Points on a hilly landscape, in no order, each with its height.
A ball rolls from a point to whichever of its 6 nearest points has the largest drop for the distance, and stops where none of them is lower. Distance is the straight distance between rows; heights are no part of it.
<236> height 4.45: -20, 33, -1, -35, 15, -49, 45, -2, -44, -42, -19, -9
<76> height 3.05: 27, -36, 37, -5, -12, 32, -27, -10, -3, -1, 33, 33
<218> height 0.67: -52, -1, 35, 16, 23, 15, 48, -16, 9, 48, 35, -6
<250> height 3.72: 13, 22, 13, -24, -22, -9, -4, -23, -20, 20, 4, -25
<566> height 0.59: -63, 13, 12, 20, 5, 25, 44, -11, -1, 50, 31, -17
<192> height 4.30: -15, -37, 34, 7, 38, -33, -16, -23, 30, 36, 28, -8
<154> height 1.66: -9, 12, 2, -38, -23, 9, -15, -17, -29, 0, -11, -9
<382> height 4.92: -30, 40, -10, -33, 15, -44, 35, -2, -45, -47, -35, -33
<582> height 2.25: 26, 25, -42, 16, -19, 11, -25, 16, 9, -20, -46, -4
<267> height 1.28: -5, -5, 19, -26, 2, 35, -4, -8, -16, -7, -27, -5
<656> height 3.57: 19, -19, 24, 22, -22, 63, -38, -5, -8, 9, 45, 11
<377> height 0.15: 10, 22, -9, 2, 12, -70, 57, -4, -12, -7, 16, 9
<66> height 1.36: -1, -37, -5, 15, 16, 30, -7, 22, 30, -21, -22, 25
<455> height 3.44: -16, 5, -11, -50, -3, -45, 4, -1, -29, -30, 2, 14
<400> height 4.67: 51, 5, -1, 29, 2, 14, 31, 53, 38, -24, -20, 7
<565> height 0.31: -12, 8, -22, -14, -6, 25, -28, -2, -8, -11, -42, -8
<552> height 3.30: 26, -42, 28, 13, 10, -11, -48, -21, 10, 36, 36, 4
<105> height 3.75: 47, 39, -20, 21, -31, 27, 19, 33, 9, -25, -33, -12
<362> height 4.22: 43, 46, -26, 8, -47, 26, 14, 38, 6, -39, -22, -2
<372> height 2.54: -20, -13, 9, 28, -16, 67, -33, 20, 14, -13, 39, 7
<633> height 2.03: 17, 8, -51, -1, -17, -7, -40, 4, -5, -21, -35, 8
<515> height 0.50: -49, 19, 19, 23, 2, 32, 49, -20, -9, 55, 40, -6
<95> height 0.21: -35, 10, -43, 27, 5, -52, 12, -5, 12, 25, 34, 3
<470> height 4.25: 37, -31, 46, -12, 13, -4, -3, -22, -5, 17, 12, 15
<225> height 0.89: -65, 17, -22, 26, -3, 0, 26, -14, 1, 36, 36, -10
<433> height 1.65: -8, -31, 17, -14, 13, 41, -1, -2, 4, -15, -19, 17
<412> height 4.39: -1, 25, -2, 12, -3, -36, -2, -13, 8, 46, 6, -38
<478> height 1.82: -1, -36, 15, 2, -2, 41, -23, 10, 4, -16, 15, 34
<441> height 3.55: 50, 24, -49, 9, -41, -10, -7, 22, -4, -39, -30, 23
<306> height 1.06: 5, -16, -13, 11, 16, 34, -7, 15, 20, -18, -51, 1
<364> height 3.90: -14, -7, -22, -43, 13, -46, -8, -3, -19, -42, -20, 14
<64> height 1.35: 29, -29, 28, 24, -4, 25, -56, -19, 3, 37, 43, -6
<667> height 5.92: -9, 12, -33, 22, 13, -67, 38, -3, 7, 18, 32, 10
<472> height 3.82: 19, -6, 42, 37, -3, 87, -27, -7, 1, 12, 33, -9
<59> height 3.71: 2, 20, -3, -31, -31, -37, -4, -15, -25, 2, 24, -2
<203> height 4.03: 0, 20, 7, -35, 7, -59, 46, -8, -29, -25, 10, 10
<142> height 4.56: 15, 37, -18, -18, -31, 30, 37, 54, 10, -49, -19, -25
<621> height 0.78: -54, -9, 31, 13, 29, 4, 35, -12, 15, 49, 18, -17
<147> height 4.27: 19, -37, 40, 1, 29, -22, -16, -21, 17, 39, 16, 0
<480> height 3.41: 30, -21, 49, -23, 11, 8, 2, -16, -6, 17, -5, 8
<415> height 4.58: 22, 0, -38, -17, 19, -48, -15, 7, -12, -45, -51, 21
<19> height 1.60: -2, -38, -14, 31, 8, 28, -19, 37, 41, -23, 7, 28
<56> height 1.98: -16, -27, -8, 23, -8, 51, -31, 29, 27, -23, 29, 18
<606> height 4.37: 53, 25, -5, 22, -14, 27, 35, 44, 20, -28, -28, -7
<308> height 3.76: 10, -22, 40, 2, 33, -27, 2, -20, 13, 44, 2, -21
<336> height 3.31: 33, 7, -50, 1, -11, -29, -28, 10, -1, -33, -36, 30
<357> height 2.45: -14, 6, 18, 13, 18, -27, 9, -12, 17, 51, -2, -42
<366> height 4.49: -16, 4, -15, -42, 31, -51, 6, -3, -30, -42, -40, 3
<198> height 2.49: -8, 5, -13, -44, -26, -20, -17, -13, -27, -11, 8, 5
<160> height 0.93: -13, 6, -31, -23, -18, 7, -40, 0, -13, -18, -32, -7
<292> height 1.41: -10, -36, 10, -4, 13, 43, -14, 14, 12, -27, -2, 36
<512> height 0.95: -59, 13, 6, 21, 18, -8, 20, -13, 16, 51, 12, -33
<88> height 2.04: 2, -39, 33, -15, 4, 34, -3, -3, -3, -17, 1, 25
<479> height 4.14: 17, 7, 30, -14, -2, 2, 2, -20, -15, 30, 0, -25
<41> height 4.13: -23, 17, -26, 24, -2, -39, 8, -12, 8, 31, 26, -14
<524> height 6.31: 7, 22, -16, 4, -19, -53, 2, -16, -5, 27, 28, -16
<534> height 1.17: 14, 1, -29, 16, 2, 29, -19, 11, 14, -7, -53, -8

For each start below, name the point where the ball stops.
<192> => <515>
<412> => <515>
<250> => <565>
<147> => <64>
<308> => <515>
<19> => <565>
<433> => <565>
